Each row is a point on a landscape with many valleys, with its height.
A ball rolls from a point to whichever of its 2 nearest points has the largest drop for the distance, and stops where none of them is lower. Distance is the straight distance between rows; heights are no part of it.
kir h=330: [-1.91  2.06 -1.17  2.89 -2.58  0.92 -4.04  1.09 -1.04 -0.99 -3.35 -1.18
  1.62 -0.09  3.76 -4.00 -1.47 -1.23  0.62  0.74]
boko h=526: [-1.32  1.32  0.83 -4.11 -5.37 -1.25  0.15 -1.55 -0.08 -1.48  0.86 -1.30
  2.99 -2.23  0.97 -1.00  0.18  0.91 -1.90 -0.46]
balub h=484: [-1.66  1.33 -0.68 -2.88 -2.00  0.09  0.48  0.12 -2.52  1.31  0.41  0.18
 -1.03 -0.24  1.00  1.82  2.67  1.90  0.36 -0.79]
bope h=394: [ 1.32 -0.39 -5.17 -1.84 -2.68  0.24 -2.86 -1.58  0.99 -0.69 -3.73  1.35
 -0.05 -1.02  0.31 -0.24 -2.94 -1.34  1.50 -2.27]
Vaz h=742: [-2.19  0.00 -1.40  4.61  3.67  1.88  0.90  0.97  0.25 -1.20  3.45  0.48
  2.18 -2.93 -1.17 -0.09  1.14  1.32  1.99  1.62]
nad h=658: [-1.04 -1.74 -0.10  0.16 -2.35 -0.31 -2.35 -1.32  2.24 -4.02 -1.74 -0.81
  1.02  3.96 -0.92 -0.66 -3.21  0.77 -1.37  0.26]
Dapev h=442: [-0.09  1.11 -0.59 -4.70 -3.17 -0.77  0.24 -2.44 -0.02  3.36  3.12 -0.05
 -0.46 -5.00  0.61  1.39  1.58 -1.31 -2.03 -2.13]
suz h=828: [-1.42  0.03 -0.90 -2.28  3.42 -1.91  3.28  4.76  2.38 -1.70  4.19  1.93
  0.16  0.75 -2.73 -2.11  0.30  4.88  1.05 -2.10]
vovu h=683: [-3.41  3.55 -1.77  0.01 -0.12 -1.90 -0.28  0.26 -0.49 -5.04 -1.21  0.46
  0.70  4.06  0.42 -3.00 -1.38  3.54  1.36  1.36]
tapo h=337: [ 2.55 -3.23 -1.80 -1.48 -1.98 -0.36 -1.34  0.57  1.68 -0.34 -2.03  0.72
 -4.12  0.88 -0.46 -1.04 -2.94 -3.87  0.58 -4.12]
sapo h=339: [-0.30  0.02  2.46  2.39 -1.36  1.25 -3.66  2.27 -1.49  1.67 -4.35 -2.29
  2.02 -0.35  3.55 -1.70 -1.51 -2.96 -0.40  2.83]
Fegal h=759: [ 0.21 -0.87 -0.27  4.01  1.44  1.25  0.13  0.15  0.44  0.33  3.28 -0.04
  0.16 -2.36  0.71 -0.58  0.44 -1.81  1.17 -1.19]
kefis h=558: [ 4.03 -0.23 -0.93 -0.20  0.86 -0.04  0.89 -5.20 -0.12  1.79 -1.10  0.19
 -1.85 -0.77 -1.16  2.17  0.51 -2.93  1.26  0.07]
Gaku h=475: [ 2.29 -2.97 -1.51  0.57  3.22 -0.44  1.47  0.07  3.62  0.93  2.76  2.80
 -2.52 -1.27 -1.38 -1.08 -3.34 -1.33  1.79 -4.09]
lobus h=663: [ 1.04 -1.41  3.51  1.19  1.78 -0.43  2.57  1.60 -2.07  3.49  2.74  0.84
 -2.70  2.71 -2.13  3.00  3.40  1.00 -1.56 -1.09]
ketov h=594: [ 3.38  0.42  1.12  0.15  0.26 -0.42  0.90 -4.28  0.80 -0.13 -0.14 -2.45
  0.63  1.23 -1.76  2.94  1.13 -1.53 -1.15  0.38]
fipip h=638: [ 1.77  0.99 -2.94 -0.44  2.54 -1.06  1.76 -4.20  0.75  4.41  4.06  4.14
 -0.63 -4.23 -0.21  2.10 -0.43 -1.05  0.42 -2.33]
Laful h=463: [-0.50  1.50 -2.58 -2.69 -4.79 -0.77 -3.12 -2.42  0.24 -0.93 -1.70 -0.81
  1.78 -2.35  2.34 -0.94 -1.64 -0.56 -0.46 -1.13]
sem h=793: [-2.44  1.46 -0.32  3.00  1.77 -0.38 -0.92  3.09 -0.58 -4.63  2.07 -1.16
 -2.11  1.88 -1.11 -3.82  0.18 -0.06  1.53  0.56]
sazep h=257: [-3.20  1.58 -3.98  1.02 -2.18 -0.65 -4.04  0.98 -0.10 -1.37 -3.51  0.83
  0.62  1.73  2.73 -4.21 -3.44  0.66  1.17 -1.20]
komen h=352: [ 0.55 -0.24 -0.53 -4.30 -0.56 -1.57  1.89 -1.51  1.30  1.65  3.18  1.47
 -0.71 -2.03 -0.79  2.48  0.09  1.50 -0.86 -3.39]
vuma h=577: [-2.18  0.16  1.66 -0.43 -3.75  0.18  0.84  0.53 -0.01 -2.74  1.36 -0.63
  3.05 -0.01  0.51 -0.89  0.38  2.10 -1.54  1.33]
Pupaf h=608: [ 1.21  1.92 -2.51  0.50 -0.51  1.14 -3.07 -2.62 -2.12  1.22 -6.32 -0.63
 -0.63 -0.49  1.80  1.16 -0.05 -1.80  1.82  1.54]
bivid h=580: [ 0.34  1.10 -0.19  2.30  1.04  0.68 -3.13 -1.95 -0.24 -1.24 -5.70 -1.40
  2.00  2.20  1.32  1.67 -1.02 -0.17  1.87  3.81]
gupup h=134: [-2.92 -0.36 -0.01 -0.69 -2.50  1.66 -2.60  0.19 -1.32 -0.34 -2.43  0.48
 -0.07  2.27  2.06  0.63 -1.50  1.43 -0.09  1.35]
tiz h=343: [ 1.41  1.18  3.13 -2.43 -2.85 -2.10  1.25 -0.41 -1.82  0.00 -0.43 -1.58
 -3.09  1.23 -0.17  1.02  2.12 -1.45 -2.42 -1.60]
gef h=633: [ 0.72  0.67 -3.44 -0.93 -0.49  1.84 -1.94 -4.14 -0.12  0.57 -2.51  0.64
  1.52 -2.20  0.47  3.39  0.17 -0.87  1.98  1.52]
fumek h=338: [ 0.58 -3.01  0.39  2.85  0.18  2.83 -2.74  0.00 -0.03  0.61 -2.42 -0.19
 -1.23 -0.63  0.46  1.14 -1.28 -2.67  0.60  0.63]
Nin h=593: [ 3.57 -1.85  3.40  2.38  3.13  0.89  1.38 -2.54 -0.27  5.34  0.95 -0.14
 -0.08 -0.26 -0.43  2.66  1.14 -3.00 -1.61  0.96]
nim h=602: [-1.87  2.11  0.93  1.88  1.07  0.51  2.41  2.89 -2.54 -0.54  2.11 -1.27
  0.84 -0.15  0.01 -0.46  4.42  2.48  0.65  1.83]
nit h=541: [-0.90  0.26  3.32  1.40  2.34  0.61 -1.68  1.04 -0.43 -1.03 -5.66 -1.98
  3.94  3.45  1.43  0.27 -0.62  0.68 -0.12  5.78]
nena h=261: [-4.31 -0.10 -0.77 -2.58 -2.72  0.76 -2.06  2.83 -0.48 -2.13 -0.10  1.47
 -1.66  0.69  2.61 -2.09 -2.05  1.84  0.29 -1.21]
Puv h=361: [-1.68 -0.15 -0.76 -3.69 -1.64  0.64 -0.96  3.12 -1.12  0.40 -0.50  0.79
 -4.17 -0.94  2.39 -0.70 -0.67 -1.04  1.06 -2.77]
Duzal h=724: [-1.04  0.52 -0.40  4.10  3.48  0.44  1.30  0.02  0.97 -3.91  2.65 -0.37
  2.99  0.89 -2.94 -0.63  1.21  2.36  1.09  2.87]
rebom h=410: [-0.16 -3.20  2.07  5.06  1.60  2.21 -3.01  0.40  1.02 -0.62 -2.27 -2.23
  2.06  0.56 -0.43 -0.11 -1.77 -2.15 -0.97  3.19]
zape h=542: [ 0.76 -1.05  3.54  2.50  4.63  1.39  1.57  2.28 -1.34  3.60  0.07 -1.28
  1.71 -0.43 -0.04  2.97  3.50 -0.33 -0.04  2.61]
baki h=631: [-2.71  2.32  1.08 -0.52 -1.44 -0.04  1.49  4.05 -3.43 -2.04  0.75  0.27
 -1.22  2.14  1.10 -2.46  2.80  3.05 -0.29  0.54]
pabu h=557: [ 2.80 -1.74  0.49  4.19  3.35  1.18  1.06 -2.02 -0.51  4.07  2.02  2.76
 -2.16 -1.56 -0.68  1.59 -0.27 -3.65  0.47 -1.11]
zorar h=656: [ 0.71  0.93 -2.39 -0.48  0.86  1.09  0.66 -4.00  0.45  3.12  1.19  1.45
  1.25 -4.23  0.18  3.72  1.39  0.54  1.44 -0.34]
Dedid h=340: [-1.08 -1.44 -3.73  0.85 -0.12 -0.63 -4.41  2.58  2.23 -2.91 -2.76  0.54
 -1.14  1.93  0.24 -4.38 -4.76  0.12  1.22 -2.26]
Pimud h=615: [ 1.21 -0.85  4.67 -1.80 -0.88  0.71  0.01 -1.39 -0.49  3.63 -1.18 -2.67
  0.67 -0.28  0.25  2.98  2.86 -0.92 -3.95  1.43]
Fakuf h=256: [-1.33 -0.58  2.14  1.13  0.21  2.86 -2.21  1.82 -2.08  0.96 -2.45 -1.48
 -1.05  0.06  2.99  0.24  0.46 -1.34  0.25  1.71]
votu h=659: [-3.50  4.63  0.28 -1.10 -3.04 -1.54  1.13  1.95 -2.36 -4.14  0.01  0.43
  1.64  2.80  1.68 -4.30  0.85  3.42  0.04  2.14]
Terun h=431: [ 0.08  2.08  1.33 -2.92 -3.36 -2.25  2.48  0.52 -2.45 -0.53  1.50 -1.44
  0.51  1.45 -0.54  0.98  3.20  2.12 -1.99 -0.22]
ganof h=704: [-2.42  2.93 -1.54  0.80  2.47 -1.53  1.42  1.12  0.32 -5.35  2.00  0.15
  1.14  2.52 -2.19 -1.75  1.22  3.92  1.81  2.09]
Masi h=634: [ 1.23 -1.48  1.46 -0.59 -2.33  0.70  0.79 -3.19  0.49  1.63  1.38 -0.94
  1.15 -0.96 -0.35  1.57  0.42 -0.82 -2.32 -0.22]
kuza h=527: [-1.60 -0.84  2.22 -1.65 -0.39  1.45  0.76  1.11 -2.91  2.22 -0.91 -0.23
 -0.38  1.30 -0.62  3.84  3.89  3.34 -1.06  2.19]
Gapo h=574: [-0.70  0.63  3.03  3.30  3.09  0.92  3.21  4.18 -2.22  3.16  1.57 -0.33
  2.85 -1.05 -0.71  0.84  5.08  2.93 -0.33  2.90]
Lonug h=238: [ 0.09  0.10 -1.50 -1.97  1.18 -0.88  1.72  0.24  1.24 -1.06  2.15  1.18
 -1.04  1.03 -0.60  1.20 -0.81  1.66  1.15 -2.51]
rinu h=621: [-2.97 -0.08  0.01 -0.40 -3.72 -1.51 -1.63  0.94  1.67 -4.46  0.26 -0.39
  2.33  1.89  0.20 -3.91 -3.08  1.73 -1.22  0.86]
tudas h=489: [ 1.20 -0.42  2.86  1.76  3.43  1.16 -0.01  1.10  0.29  0.70 -3.35 -2.57
  3.52  0.15  1.28  1.82  1.18 -1.18 -0.05  4.31]
zek h=599: [ 2.74 -0.55 -2.73 -4.32  1.95 -1.39  2.00 -2.73  2.02  5.16  2.03  5.08
 -3.54 -4.64 -0.75  1.01 -2.77 -1.75  0.39 -3.54]
Moz h=43: [-0.68  1.15  0.36 -4.08 -1.46 -3.23  2.55  0.64  0.89 -3.59  1.63 -0.18
  1.24  1.60 -1.28  0.42  0.38  3.52 -0.13 -1.67]
Pud h=380: [ 2.61 -0.09 -1.24 -2.83  2.87 -2.86  3.21  1.16  4.27 -0.41  3.03  1.96
 -1.50 -1.43 -0.67 -0.61 -2.99  1.42  1.26 -3.98]
feti h=523: [ 3.29 -2.41 -2.06  2.21  1.43  0.26  1.22 -3.61  2.17  1.82  0.65  2.06
 -1.53 -1.41 -1.90  0.87 -2.18 -3.08  1.32 -2.40]
vipid h=543: [ 3.71 -2.16 -3.52 -2.92  1.87 -0.75  1.23 -0.95  4.47  2.55  0.83  3.35
 -1.84 -3.91 -0.44 -0.73 -4.55 -1.66  0.89 -4.20]
Kogop h=636: [ 0.90 -0.32  2.08  1.21  0.13 -0.50  1.47 -1.17  0.73 -2.46  0.51 -1.41
  0.29  3.50 -1.69  0.78  0.79  0.75 -0.66  0.69]
mitur h=632: [ 3.52 -1.11  5.03  1.08  3.02 -1.14  2.42  0.05 -1.60  6.18  0.64 -0.54
 -0.35  1.90 -2.23  3.88  3.34 -0.39 -2.75  1.02]
Buvas h=390: [ 2.08  0.52 -3.22 -4.03 -2.15 -1.13  0.35 -2.99  0.80  3.65  0.75  0.83
 -2.21 -5.54 -0.01 -0.84 -0.42 -3.88 -0.53 -3.44]
zukel h=671: [-2.04 -1.36  3.02  1.95  0.07  0.38 -0.19  0.99 -0.22 -3.91  0.29 -0.84
  0.20  4.86 -2.73 -1.42 -0.15  2.11 -2.14  2.86]
bitup h=319: [ 1.77 -0.89 -5.12 -2.45 -1.25  0.70 -0.89 -2.07  0.27  2.62 -1.95  1.95
 -2.48 -4.28  0.51 -0.41 -1.14 -2.84  2.43 -3.09]
Bufev h=471: [-1.15 -0.84  1.79  4.89 -1.24  1.45 -2.84  2.03  0.51 -2.44 -0.59 -2.23
  2.36  0.42  0.31 -3.73 -1.13 -1.51 -1.36  3.42]
fur h=810: [-1.31  0.06  0.07  0.53  2.91 -1.01  1.95  4.79 -0.01 -3.13  4.19  0.28
 -2.77  2.77 -2.65 -2.55  0.93  2.51  0.65 -0.89]
Bori h=568: [-0.65 -0.98  4.73 -2.13 -0.85  1.68  0.56  1.07 -1.83  2.91 -2.03 -1.36
  2.90  0.18  0.21  2.68  2.28  1.87 -3.16  4.77]
Vir h=208: [ 2.53 -1.19  0.98 -1.15 -1.36 -0.80  1.16 -0.61  0.45 -0.57  0.12 -0.46
 -3.71  0.99 -0.17  0.66 -0.46 -3.20 -0.95 -3.44]
zam h=777: [ 0.47  1.46 -2.20  4.08  1.90 -0.42 -0.28  1.32  0.47 -2.97  1.64 -2.20
 -0.01 -0.72 -0.42 -3.44  0.33 -2.69  1.97 -0.98]

For each start below, name the point where the ball stops.
Bori -> Vir
sem -> tudas
vovu -> tudas
zorar -> tudas
lobus -> Vir
rinu -> bitup
